Points, in no order, along strands that fork and pass close to each other.
Points whose rows are less than 77.4 apart are linked; no others are. Some points are linked to none.
<582>: [  8   7  16  18  -1  27  -2   6  13  17   0 -16   3 -10   0   1 -18 -36
   5   8   5 -14   5   3 -11  14  11  12  -3  -2  -8   2  -6  -2 -12  -2
  16   9   0  -7   8 -12  19  12   8  10   2]
<207>: [ -7  -3 -10 -16  16 -35  -8 -22 -43   5   4   8 -10  -2  21  13   7  34
  -1  -6   7 -12  -7  16   5  -9 -22  -4 -14  13  -5  -5  19   0  -9  13
 -20  -3  33  19  13  13   4 -13  -7  -5   5]
<791>: [ 19  18  18   5   0   2   3   9 -13  -8 -11 -12  -3 -21  -9  11   7  -3
   9 -16   0 -14   0   3   1 -11   2   0 -13   3   3 -12  35 -13  -4   0
   5   8  11  -4  10   1 -26  -3   1 -15  27]
<1091>: [-29  14 -24  -3  10 -20  14 -37 -15  15   7   3 -14  24   1  18   6  11
   0  13  -2  25 -20  13  -4  13 -20   4   6  22   9  -4 -17  18  -1  -5
 -37  -4  12   1  -2 -15  21 -18   4   9  17]
<67>: [ 29   8  -6  -2  -6   1   5  -8  19 -10 -35  -6  -8   9   4  -5  15 -26
  -7 -35   6  15  15   1  10  -6  -3   0  -6 -17   2 -15  44 -14  41  -1
   8  31  17 -11  -3  33   3   1  33  -4   8]
<1029>: [  1  32  -1 -19  -3  15  -6  11  -8 -15  23  -9  18   9 -24  -4 -17   4
 -20   8  -5   9   2 -14 -22 -18  28  -4  21   7 -15 -17  -7   8  -7 -14
  -6  -1   1  -7 -17 -24 -27  -2 -14   6  -2]
<747>: [  4   4 -31  -7  14   6   9  -7  -7  -8 -14 -11 -14  -2  -7   6  18  11
  -1 -17  -9  11 -14  -2  -9 -10 -15   3  -3  -4 -10 -37  29 -11  27  -3
 -33   8  34   1  -7  29   4 -10   7  -5  14]
<1054>: [  7  25 -13 -11   6  22  -2 -13 -11  -8  -3 -13  -1  16 -25  -4   2  -7
 -10  -7  -2  -3   4   7 -23 -14  12  -4 -11 -13  -7 -13  18  14   9 -10
 -26  18  29  -8  -9   5   8  -7   9   7   8]
<969>: [ -8  -9 -25  -3 -16  -2 -10  -2  -8  14  15  12 -12   9   7  -5 -10 -15
  22  10  11 -45   4   7   0  -6  -3   5 -33   0  13  17 -17  34  -8   6
  17  -6  -4   8  11 -14  25  -6  14   1  -4]
<512>: [ 12  10  17  34  -7   4  -1  22  28  -2 -24   1   0 -35   8  -6  20 -24
   6   0   6  -8  16 -13  -3  18  18  40   8  -8   2   1  21 -47  -4  10
  17   0  -7  -9   1   1 -22  33  -2   6   7]
<438>: [-19 -13  12  26   8  14  11  -7  23  19   3   3  21 -13   9   3 -15 -20
  29  26  17  -3  -2   8   8  39   4   4   7  -3  10  13 -29  -5 -23   6
  12 -18  -6   0  -1 -27  22  12  -4   8 -17]
<627>: [  0 -17  23   2  -8  -6   7  23  11  -8   3   4  35   4  -1  -8  -4   9
  11  25  -2 -22  -9  -1  10  20  12 -15  27  -7   3  23 -14 -13 -28 -12
   9 -16 -20   2   1 -15 -10   5 -22  -3 -28]
<447>: [ 26   0 -16  -7   3   4   8 -17  10  -8 -26 -17  -6  12  10   0   8 -10
  11 -38   5  17   4   1  12  -9 -19 -13  -3 -13   2 -32  20  -9  30   1
  -7  26  25  -2  -2  44  19  -4  35 -12   1]
<2>: [-18 -17 -14  -7 -22 -16  -5  -9 -17  -5  20  14  -8  28   5   3  -2  10
  17  14   1 -40  -5  19  17   1 -15   1 -18  -4  19  30 -21  34  -3   0
  -1  -9  -8  19  16 -14  22 -15   7  -9 -17]
<734>: [-20 -31 -16   7  -7   5  13   1  35  10  -8   2  -9  -8  14  15  12  12
  16   1  -9  11 -20  13  -1  15 -31  -5   8  -8  -3   6  -8  -7  30   5
  -9 -24 -19   6   1  16   7   1   0  11  -9]
<222>: [-28  -1 -17 -10   7  -9   4 -18 -14   4  18   4   4  30 -14  -6 -14  19
 -21  18 -11   4  -9   6 -10   9  -1 -17   5   6  -1  20 -11  16  -1 -14
 -10  -8  -4   1 -13 -22   4 -15 -12  10 -13]
<920>: [ 20  12  21  12  -4   2   2   9 -19 -25 -13  -6   3 -16 -12   4   7   4
   4 -13   6 -37   8  14   6  -5  20   3  -9  -4  16   3  43 -15   2  -1
  -2   6   5  -5   9  -2 -29  -2  -4 -19  12]
<523>: [  3   2  30  27  -1  19  -2   1  18 -24 -15 -16  10 -10  14  26   4  -6
  34  10   1   9 -15  11  12  19  10   5 -17  -6   4  -1 -24   1 -16  -8
 -14   7   6   9   8  -9  26  13  12 -11   8]
<161>: [-11 -11 -18  13  -5   0  -2 -11  -2  25  10   9  -7   1   5   3 -14 -27
  24  14  19 -34  -4   9   3  15   2   2 -26   4  10  13 -18  26 -12   7
  14 -19   0   5  10 -21  26  -2  14   7  -8]
<509>: [-27  -4  -2   0  -6  -3   4 -12  -6   5  16   5   0  39  -7  -4 -16   4
  -7  20  -6   6   0  11   8  18 -12 -15   4   8  12  27 -37  18  -1 -11
   7  -5 -26   8   0 -29  12 -17  -6  -2 -15]
<99>: [  6  15   5  -6  -5  11   8   6  -4  11  16  -5   2  -7   2  -9 -14 -25
  -9  14  18  31   7 -23   2   2  29 -10  20  28   5 -14 -44   0 -31 -15
  30 -16 -11 -13   3 -25  -2   0 -12  -7  -2]
<843>: [ 18  31   0 -10   2  20 -14  10 -16 -11  20 -11   8   1 -25 -14 -22   9
 -28   5   0 -12   9  -7 -19 -20  32   1   5 -10  -8  -8  15   5 -11 -11
   3   9  -5  -9 -10 -17 -27  10  -4   2   5]
<436>: [-11 -12 -13  11   6   6   2  -9  16  21 -12   4  -5 -25   8  -3  -7  -5
  -6   4  -1  -5 -10   6 -23   8   6   0  -9   3  -6   1  23   3  22   3
  -6 -15  -3 -11  -6   3  10  -2  -3  24  -2]
<148>: [ -6   0  11   2  -2  -8   5 -19  -8  19   1  -2  -7  -1  17  24  -1  -7
  23  -2  -2  24 -16  12  -2   1 -25  -2 -12  10   6   2 -23  16  -2   4
 -13   3   6  -1  14   4  21 -11  22  -3  11]
<125>: [  6 -11 -10  -4  14  -7  -7 -10  -1  46  14  10   5 -10  -3 -19 -29 -13
 -18   8  12  -8   5 -11 -11   2  20  -6 -15   9   1  -2   8  12 -23   4
  30 -24   2  -7 -13 -13   6  12  -8  14   0]
<408>: [  6 -15  25   9  -7   1  -3   7  13 -11 -20   6  11 -20   7   5   4  -1
  21 -21  -1 -15  17  12  11 -16  -8  -2   6 -11   3  14  19  -2  13  24
   0   6  -7  12  14  20 -10  14  -3  -2   3]
<446>: [-17  -9 -23  -2  19  -5   1 -15   3  32   6  12   4 -17  -3  -9 -21   4
 -13  10   5  -8 -17   1 -25   6  10  -7 -12  10  -4   3  13   9   1   1
   3 -28   3 -10 -24 -17   4   1  -7  25  -6]
<773>: [ -2  -6  20  18  -1  12  -9  19  21 -20 -23   6  23 -12   7 -14   7   3
  13  13   0 -28  14  -1   2  10  23  17  18 -10  12  15  15 -32   0  12
  -5  -4 -18  -3  -1   5 -16  19 -12   6 -25]
<809>: [ 16  15   4  -8  10  -6  -5  -5 -20   6 -15 -10 -10 -10  -7  -2  12   4
  -8 -25   0  -9   6  10  -7 -15 -17   5 -21  -1  -6 -13  44  -8   8  13
   0  16  17   3   0  16 -12  -5   2  -5  31]
<46>: [ 13   3  24  21  -5  -9  -4   7  14  -2 -25  11  13 -36   4  -7  12 -23
  18  -5  23 -26  29   3  14   6  20  25  11  -9  20  17  33 -25 -13  25
  18  -8   0  -5  14   2 -17  31  -6   1   4]
<713>: [  1 -18  13   1   0  -3  10 -12  17  28   0  -1   6 -14  21  17  -3  -6
  24 -18  -4  30  -5  12  -2  -8 -34  -3  -1  -1  -1  12 -22  14  18  19
  -3   5  -5   4  11  20  19   1  20   9   8]
<365>: [ -6  -6   1  21  -5  27  -9  27  23 -11 -21   9   2 -18   6 -15   4   5
  -2  14  -7 -12  13  -7 -14  13  22  17  11 -18  -8   5  19 -29  23   2
  -3  -3 -29 -16 -14  12 -15  17  -9  13 -21]
<280>: [-11 -14 -18  -4 -15  -7  -7 -13 -27 -13  18   7  -9  30  -2  -1  -4  22
   0  16  -6 -47 -11  24   7   8   3  -4 -20 -10  12  25   3  29   7 -11
 -17   0   4  14   9  -6  23 -18   3  -7 -28]
<488>: [  3   4  13  21 -18  18  -7 -18  18   4 -19  -2  -5   0  13  14   8 -29
  31 -14   7  -6   4  26   6   2  -9  10 -19  -4   3  11  -3  21  15   8
  -6  15  11   8  19  18  44   3  27   2   0]
<189>: [ 17  -3  16  -3  -8   1 -23  16 -12  -6  25  -3   9   5  -7 -21 -28   9
 -14  12   6 -22  23  -9  13  -4  26  -9 -10  -4   4   7  -5  13 -33   0
  31 -11 -11   6   5 -13 -15   8  -6  -6 -10]
<678>: [ -4   3  14  26 -20  10 -11 -14  12  -5 -26   7  -4  -3  17   9  17 -29
  35 -13  16 -20  15  31  10  -3   2  16  -7   0   3  21  17  18  24  14
  -8   8  15  14  20  29  33   6  19   4  -5]
<445>: [-15   0 -25 -16   8 -25  21  -8 -26 -16  10  -2  -5  30   1  20  22  24
  -5  -3 -24  20 -26  -2   0  -5 -25   4  19  15  -3 -22  -4  -5   6 -14
 -45  12  23   2  -5   7  -1 -14 -14  -8  15]
<257>: [ 20  -1 -15   0  -2  17  -5   8  27  -2 -21  -2 -15  -1  -6 -17   2 -13
 -31 -14   2  13  15 -11 -11  -5  13  13   4 -31 -14 -12  39 -19  40  -6
  15  16 -16 -16 -13  26 -11  11  15  12  -4]
<15>: [ -8 -28 -13   4  -5   7  13  -3  29  -2 -14  -9  -7   0  18  12  11  10
  18 -11 -10  19 -11   5   6   4 -22 -10   9 -17   0  -4   2  -5  39   7
 -14  -3 -11   4   2  31   9  -5  10   5 -12]
<146>: [ -5   3 -16 -14  15 -38 -11 -26 -63  -4  12  15 -16  21  14   7  13  24
  -5  -1   7 -10   3   9  11 -10 -20   2 -13  23  -2  -1 -10  12 -25   8
 -21   9  27  16  12   4  13 -19  -8  -8   6]
<496>: [ 10  -4   6  -7  -8 -15 -31   4 -17  -6  31   4  -2   6 -13 -27 -19  17
 -18  12   6 -15  17 -14  25  -8  11 -11 -23   9  14   8 -13  28 -38   3
  27 -15   6  10   5  -9  -6  -1  -5  -9 -17]
<431>: [  0   8  22  30 -14  -1 -17  -4   7 -18 -28  21   6  -6  13  -3  20 -26
  19 -12  16 -26  32  27   7  -6  20  27  -2  -2   9  28  39   5  24  25
   7  12  13   8  14  23   2  12   5   3  -1]
<1087>: [ 13 -15  26   4  -1   4  -1  15  19  10  -5   0  13 -26   6  -1  -8 -11
  16  -9   3  -8  16  -3   3  -7  -7   0  11  -7  -2   6  -2  -9 -13  16
  23  -3 -16   1  11   3 -15  19   4   6   8]
<901>: [ 17  15  30  30   3  19  -4  20  30 -17 -23 -15   8 -34   7   8   8 -18
  17  12   3   0   3 -12   6  21  22  28   2  -7  -3 -15   4 -37 -23   0
   8   8   3  -3   3  -8  -6  31   1  -4  11]
<975>: [  6  -5  -6  22  -4  34  -4  22  40  -6 -17  -6 -11 -14   0  -5   7 -13
  -9  -1  -7   9   5 -14 -14   8  11  19   7 -20 -18 -16  12 -26  34  -6
   8   4 -21 -12 -13  16 -11  14   3  11  -7]
<167>: [  9   3  32  24   6  16  -4  12  31 -22 -26 -14  10 -32  17  15  12  -6
  31  12   0   9 -10  -4   9  21  17  22  -7  -6  -4  -8 -14 -25 -23   2
  -2   4   5   3   0 -10  13  25   2  -8  13]
<1007>: [ -3  -1   1 -10   4  15   1   2   3  -2   1 -11   4  13  -5  -6 -15   3
  -9   2 -12  11  -1  -1 -13  -9  -3 -19   1 -11 -11  -6  -3   6   4  -1
   3   7 -13   3  -2   0  -3 -10  -2   7  -1]
<347>: [ -2 -13  17  -5   0   4  11  24  10   5   9   0  25  -6   8  -4 -13  -3
   8  20   4   0  -1 -13   9  17  15 -12  25   2  -1   4 -22 -13 -30  -8
  23 -26 -21  -2   4 -13 -14   2 -19  -2 -15]
<399>: [ 25  -2   3 -11   2 -11  -1  -2  -4  46  12   9   2 -17  -4 -10 -14 -35
 -11   3  22  -7  15 -16  10  -3  19  -2 -18   6  -3  -1  10   4 -32  10
  40 -19  11  -8   5  -8   5  15   3   5  17]
<1048>: [ 21  16  -2   8  -6  18 -17  -3  -9  -3 -10   2 -14   7 -10 -21  -6 -15
 -29  -8   6 -17  28   8 -11  -3  27  14 -19 -23   1  20  50  -1  21  -2
   8  28  -1 -17  -1   5   4  13  13  10  -2]
<636>: [ 23   6   8 -14   3 -20 -11  -4 -14  32   3   4  -5 -18  -4  -6  -4 -22
  -9 -13  17 -16  16  -3   5 -11  -3  -1 -29   9  -2  10  17   9 -25  17
  27  -6  14   0  10  -6   0   5   7   0  26]
<668>: [ 30   6   6   5 -11  12  -1   5  18 -22 -22  -4   4  10  -4  -7   9 -18
  -3 -35   0  10  20  -2  20 -16 -10   0   2 -35   1 -15  39 -16  31   9
  19  37  -8  -4   2  26 -19  10  17 -13   8]
<831>: [ -7   2 -26  -4   4  -4  16  -4 -16 -14  -1  -7  -6  12   4  26  20  25
   9  -9 -19  15 -32   4   3   0 -25   7   5   5  -3 -37  12  -9  17 -15
 -50   4  36   4   0  20   7 -10  -5 -14  11]
<878>: [ 25  12  20  13 -10  11 -16  14 -16 -22   3  -6   5  -4 -17 -13  -9  -1
  -7   3   4 -46  24   8   8  -3  31   6 -14 -15  14  19  28  -4  -6   2
   5  10 -12  -2  10  -6 -22  11  -1  -9  -7]
<996>: [-32   7 -17 -11  11 -32  19 -27  -9  14   3  10 -17  32   1  15  12  21
 -11  11 -14  43 -18   8   5  14 -32   1  22  28  12  -2 -27   6   9  -9
 -29   5  -5   0  -7  -6  11 -18  -1  -3  15]
<110>: [  8 -25 -14 -13   0  -5   7 -16   7  -6 -13 -10  -6  11  18   9   4  11
  16 -29  -5  12   6  15  14 -12 -22 -16   8 -19   5  -7  14  -7  33  11
 -12  12  11   9   7  43  14  -6  14  -7 -13]
<328>: [ -1 -10   9  11 -10  28  -8   7   7 -14   1  -5  18  15  -8 -14 -15  -6
  12  15  -1 -35  17  17   2   9  18  -3   2 -22   1  25  -7  10   3   5
  -2   5 -21   7   4  -3  14  -3  -2   4 -30]
<943>: [  8   1 -23  -8  14   2   0   3  -4   0 -12   0 -23 -13  -6  -1  23  12
 -13 -20  -2   0  -4  -7 -19 -11 -17   9 -10  -4 -14 -24  34 -16  32   8
 -18   1  18   3  -7  29  -9  -2   2   2  23]
<677>: [ 21   0   5 -10   7   2 -10  26  -5 -20   5  -8  -5  -2 -13  -2   4  30
 -14 -16 -12  -2   3 -16   7 -23 -18  -9  -4 -13 -10 -24  22 -15   9   8
   9   9 -13   9  -5  13 -47   2 -12 -19  16]
<471>: [-28  -3 -26   4   2  -7  17 -32   0   9  -1  -8 -10  23   6  24   1  15
   5  13  -8  12 -22  26   4  18 -21  -9   9  -2  11   4  10   8  20  -9
 -33  -3   2   4   6   3  27 -17  10   6  -5]
<255>: [-21   4 -12   2   7 -24   9 -32 -16  25   5   4 -14  -4  11  23  -1  -4
   9   8   9  11 -23   6  -9   8 -11  -4 -12  20   8  -3  -9  20 -11   1
 -15 -17  14   1   8 -10  20 -12  13  10  10]
<545>: [-25   2 -33 -25   9 -20  10  -1  -7  -5  14   5 -10  14 -14   2  21  28
 -12   2 -17  22 -18 -12 -17  -4 -15   2  20  14 -15 -10 -15   0   3 -11
 -31 -11  15   1 -23  -7 -12 -12 -20  10  10]
<19>: [-26 -21   4  33   6  17  10   3  40  18  -6   2  19 -22  11   0 -11  -5
  19  22   4   4  -7   1  -3  36  -8   6  14  -3  -2   7 -22 -22  -2   6
  14 -21 -18  -3 -12 -13  14  14 -12  19 -22]
<655>: [ 13   2  14 -16   7  -9 -18  15 -20 -27  19 -11   7  11 -12 -15  -3  43
 -29  -3 -15  -4   1 -12   9 -22  -5 -17  -7   1  -3 -12  14  -4  -8   5
   3  13   4  14  -9   9 -33 -12 -16 -15  -5]
<249>: [ -8  12  -6  -2 -13  12   3   3  -9   0  20   1  -3  16 -11  -8 -14 -25
  -6  15  14  10   9 -13   1   6  20  -5   8  26  11   1 -59  12 -26 -19
  17 -11 -15  -8   4 -38  11 -11  -7  -7 -11]
<881>: [  4   9   8  16   4  27   3   9  21  20   0 -12   4 -21  -3  -7 -22 -19
 -13  11  -1  -7   4  -6 -22  13  19  13  10  -5 -15  -8   5 -11  -5  -5
  20   2  -8 -14 -10 -11   5  17   0  15   1]
<147>: [ -9  -5  -7   6  -4  25  15  20  22 -27  -2 -15  12  15 -14  10   2  14
   1  11 -24   9 -29  -1  -3  12   4 -10  20 -20  -9  -9  -9  -9  23 -30
 -18   3 -11  -4 -19  -2  -8 -11  -6  -2 -19]
<583>: [-22   7 -21 -18   3   1   6  11   9   1  17   0  -3 -11 -17   5   3  13
 -10   5  -9  17 -19 -21 -27  -2  -1   0  11  11 -17 -15 -15   1   1 -15
 -12 -28   6  -8 -21 -22 -16  -5 -14  13   7]
<648>: [-11   4  -3   3  -8  13  -2  -3 -11   3  18  -4  -6  24  -5  -1 -15 -17
   6  11   4   0   4  -5  -4   5  -1  -7  -9  11   5  11 -48  21 -11  -4
  11  -2 -17   2  11 -24  11 -15   5  -3  -2]
<968>: [-23  -3   0 -15  -2 -35  15 -14  -6   4   2  14 -17  28   4   2   9  20
 -11   1 -20  39 -19  -2  11  12 -28  -7  30  34  18   7 -35  -2   7 -22
  -9   7 -23  -3  -3 -14   1 -18 -13  -8   3]
<573>: [ -7 -19   9   5 -12  -8  -9  -4 -17 -20  -2  16   6   8   8  -2   1  27
   0  14  -4 -46  -9  31   7  10  13 -11  -7  -8   9  35  27  13  13  -8
 -22   3   4   7   9   4  11  -8 -10   1 -36]
<607>: [ -2  -2  23  22  -5  -8  -8   3  13 -12 -28  19   9 -26  13   1  15 -15
  18 -14  14 -24  25  16   7 -11  11  19  10  -3  11  21  34  -7  12  27
   6   1  -1   6  11  15  -9  21  -1   4   0]
<764>: [  0  -9  -8  23   2   3  -1   3  30  23 -21   8 -13 -40  12  -3   2 -16
 -10   2   0 -10  -6  -2 -22   9   6  20 -11   4  -8  -1  27 -12  26   7
   4 -18  -2 -11  -6  10   2   8   4  27   5]
<243>: [  7   4  11  15  -8  33   1  -2  20   5 -11 -16   0   2  -1   2  -6 -31
  10  -1   2  -4  10  13  -6   6  -1   2 -15 -13  -8   2  -6   9  10   3
   3  20   0  -1  10   7  28   1  18   9   0]
<801>: [  6 -16  22  -1   0  -3  11  13  19  22   7   5  20 -28  12   3  -7 -19
  23   1  13   9   7  -9  13   2   2  -2  12  -2   1   6 -24  -8 -26  10
  23 -21 -12  -1  11  -2  -7  15  -2  -3   5]
<693>: [ 18  14  -1   7 -13  18  -6  -1  17   2 -21   0  -8   8  -3 -17   0 -30
 -39 -16   2   9  26   1  -6   2  25  18  -5 -28  -8  11  45 -14  28  -6
  19  33  -5 -23  -7  15  -1  12  19  15  -3]
<979>: [ -4  15 -16 -10  13   9  15  -7   2  -9   7 -14  -1  25  -7   8   8   2
   0  -5 -12  49 -21 -14  -8  -9 -18  -8   6   1 -15 -32 -22   6   9  -9
 -23  17   9  -4 -15   8   3 -11   7   1  14]
<308>: [-14  13 -11 -17   0  -2   1   0 -16 -12  23   1  12  17 -21  -7 -11  19
 -22  14  -9  -3  -9  -3 -15  -5  20 -12   8   6  -2  11  -5  20  -7 -22
 -19  -5   6  -5 -19 -27  -7 -14 -20   6 -12]
<353>: [ -3  -1   7 -26   5 -29  -5   7 -24 -17  10   2  -2  15  -2 -13   8  35
 -24   2 -11  12  -9 -19   7 -15  -7 -19   7  22  -4  -4  -9  -2 -25  -5
   1   2   2  11  -4  -5 -21 -14 -23  -9  -2]
<93>: [  1 -11  10 -20   5  -8   3  28  -3   6   9   4  -4 -13   4   5   5   9
   4  -9  -5  25  -8 -29   1 -15 -15 -13   6  19 -11 -14 -25 -12 -10   2
  12 -15 -20  -2   1   2 -35  -2  -4 -12  12]
<972>: [ -1  16  10  -1   4  15   1  15  14   5  11 -14   3  -4   1   9  -4 -14
  -6   2  -3  46 -13 -23 -17  -4  -2   2   5  13 -15 -25 -40   1  -7  -9
  13   6  -8 -12  -7 -11  -8  -3   0   4  18]
<1109>: [ -3  -3  -7 -17  -9 -26 -21  -1 -36 -18  28   7 -11  20  -8 -20  -2  20
 -18  13  -1 -23   5 -11  18  -8   4  -9 -24  17  16  14 -20  25 -30   0
   6  -7  10  16   6 -14   3 -15 -10 -16 -19]
<561>: [  4 -13  22  -4  -2 -12   3  -4  -2  19  -2  11   9 -22  17  24   1  -1
  26 -36   0  14   5  20   6 -33 -27  -2   6  -2   3  20 -12  17  12  25
  -2  10   8  12  14  25   8  10  20  -7  12]
<532>: [ -3   0  -5 -22  -2 -41 -12 -11 -54 -18  20  15 -17  23   2   0  14  20
 -11   7   5 -21   1  -1  22  -9  -7  -5 -16  24  14  14 -16  17 -29  -2
  -7  -2  23  21  15  -8   6 -23 -11 -22 -14]
<695>: [ -8   5 -12  -3  10   9   6   2  14   3  10 -11  -5   5  -2  11   9   3
  -2  -6  -9  66 -25 -22  -9  -6 -25   0   6  10 -14 -30 -47  -1  15 -10
  -4   4 -12  -4 -13   2  -3  -8   8   2  18]
<140>: [ 17   6  20 -16   7 -26  -7  -5 -18  27  -2   5  -3 -24   7   8   5 -12
   9 -26  15  -2   8   1   6 -21 -18  -3 -19  11  -1   7  12   5 -18  20
  18  -4  16   4   9   9  -4   1  13 -11  28]
<218>: [-17 -16 -22 -21  13 -21  -8 -10 -17  -5  10   3  -9  17   5  -8   3  50
 -26   3 -17   3 -10   6  -1  -2 -20  -8  -4  -9 -10  -1  14   1   6   1
 -20   1  11   6  -9  13   2 -13 -15   6 -11]
<21>: [  3  18 -29 -23  17  11   7 -14 -15 -18  10  -9   7  27 -26  -9   1  16
 -15  -2   1  10   7  -5 -16 -17   5  -9   4 -17 -16 -17   1  13   7  -2
 -33  19  26  -2 -23  10  -1 -12   1   7   1]
<159>: [-21   1  -3 -21  -5 -33  14 -10 -11  -2   4  15  -9  13  -6 -10   2   6
 -14   8  -6  28 -13 -10   9  12   3 -18  26  32  15  10 -33   7 -18 -25
  10 -11 -22  -1   0 -31  -7 -12 -22  -8  -8]
<578>: [ 31   4   3  -6  -2   9  -2  17  11 -14  -9 -10   6   4 -12  -3   4  -2
  -4 -29  -6  12   4 -12  12 -19 -26  -8  -1 -28 -11 -31  25 -16  22  12
  15  28 -18   0  -1  26 -29   7  11 -21  17]
<915>: [ -2 -15  23   7  -4  -4  -1  20  13 -12 -20  10  31 -20   5  -6  12   5
  19  22   2 -37  -2   0   9  16  24   2  18  -7  13  19  11 -28 -19   3
  -7 -20  -8  -3   2  -3 -12  14 -17  -3 -28]
<1071>: [ 14  -7  24 -14   3 -26  -1   3 -15  17   6   6   7 -23  16  17   1   6
  22 -34   2   7   8   6   9 -31 -30  -7  -7   9   0  11  -4   6  -3  27
   7   4  11   9   8  17  -7   3  13 -17  20]
<896>: [ 26   8  12   1 -16  10 -12  18 -16  -9  15  -6   3   1 -16 -13 -13 -15
   4  11  12 -48  27  -5  17  -9  28   5 -15  -9  10  10  -4   4 -29   0
  24  -4  -4   3  15 -12 -12   4   5 -17   1]
<780>: [ -4   0 -11 -18   2 -36   8 -25 -42 -15   9  11 -15  62   3  10  12  24
 -14   3 -18  11  -5  12  17   2 -25   5  12  20   9   5 -25   3  -1 -14
 -31  28   4  10   7   3  20 -23 -14 -18  -4]
<386>: [  1   1 -10   9   7  22   5  17  18  24  12  -7   5 -24  -3  -8 -21   0
 -16  13  -1  -3   4 -13 -28  10  18   9  23  -3 -16 -15   1 -11  -4 -10
  30 -19 -17 -13 -20 -17 -11  16  -8  15  -4]
<360>: [ -4  -5 -16 -12   8   7  -4  23  10  16  12   5 -11 -25 -11  -6  -4  17
 -20   2  -5  -4  -6 -22 -25  -4   7   2   2  -2 -16 -12   6  -8  -2  -8
  11 -34  -9  -5 -16  -7 -25  10 -11  10   6]
<312>: [ 13  24 -12   1   3  20  -6  -6 -13 -13 -15  -1 -11  -1 -19 -11   1   0
 -25 -12   3  -9  13   5 -18 -11  29  10 -13 -20   3  -1  50   0  25  -6
 -19  24  16 -20 -11  10  -5   1   8   6   8]
<478>: [  5  16 -15 -15  16   6  15  -7 -18 -19   5  -9   8  44 -10   0   9   4
  -6  -9  -8  32  -8 -15  -1 -17 -13 -18   7  -4 -11 -33 -19   6   5  -4
 -25  28  15   0 -11  16   1 -16   3 -11   5]
<1036>: [-32 -20  -6  20  -2  10  15  -1  33  10  -6  -3   9  -6   7   8  -5   8
  14  16  -8  13 -16  12   3  26 -20  -5  12  -4   0  15 -19  -8  13  -1
   2 -19 -27   2  -6 -12   9  -1  -8  16 -15]
<84>: [  7  23  12  -3   6   8   5  15   8  10  13 -10   0 -19   0   5  -4 -23
 -10   6   9  39  -5 -27 -11  -7  16   2  11  26 -11 -24 -37  -4 -27  -9
  19  -3   5 -15  -2 -20  -6   5  -2  -2  20]
<965>: [-16 -14   2  18  -3  -2   8  -9   8  22   9  15   6  -4   9  12  -7 -31
  35  23  27  -5 -10   8  19  34   7   2  -8   1  20  14 -36  15 -26   0
   8 -27  -1   2  13 -30  26   3   7  -3 -14]
<433>: [ -9  -4  -2 -28   0 -35   3  -5 -20 -12   8  13  -6   8  -4 -14   6  22
 -21   4  -7  21  -9 -21   7  -3   5 -24  15  32   6   7 -21   0 -29 -11
   8 -14  -7   4   0 -19 -10  -9 -26  -8  -8]

A fork is a point with three links, a tip a point with one. Leave the first point through the second and follow the links. Name the first fork or tip that comes.
<655> / <353>: <1091>
<161> / <969>: <573>
<386> / <881>: <607>
<878> / <896>: <207>
<972> / <84>: <843>
<148> / <713>: <764>

Name the points in between on the shortest way along the links from the first point to the second, in order.
<140> / <996>: <1071> > <561> > <713> > <148> > <255> > <1091>
<308> / <695>: <222> > <509> > <648> > <249> > <99> > <84> > <972>
<831> / <408>: <445> > <545> > <583> > <360> > <386> > <881> > <582> > <243> > <488> > <678> > <431> > <607>
<915> / <46>: <627> > <347> > <801> > <1087> > <408> > <607>
<15> / <655>: <110> > <447> > <67> > <668> > <578> > <677>
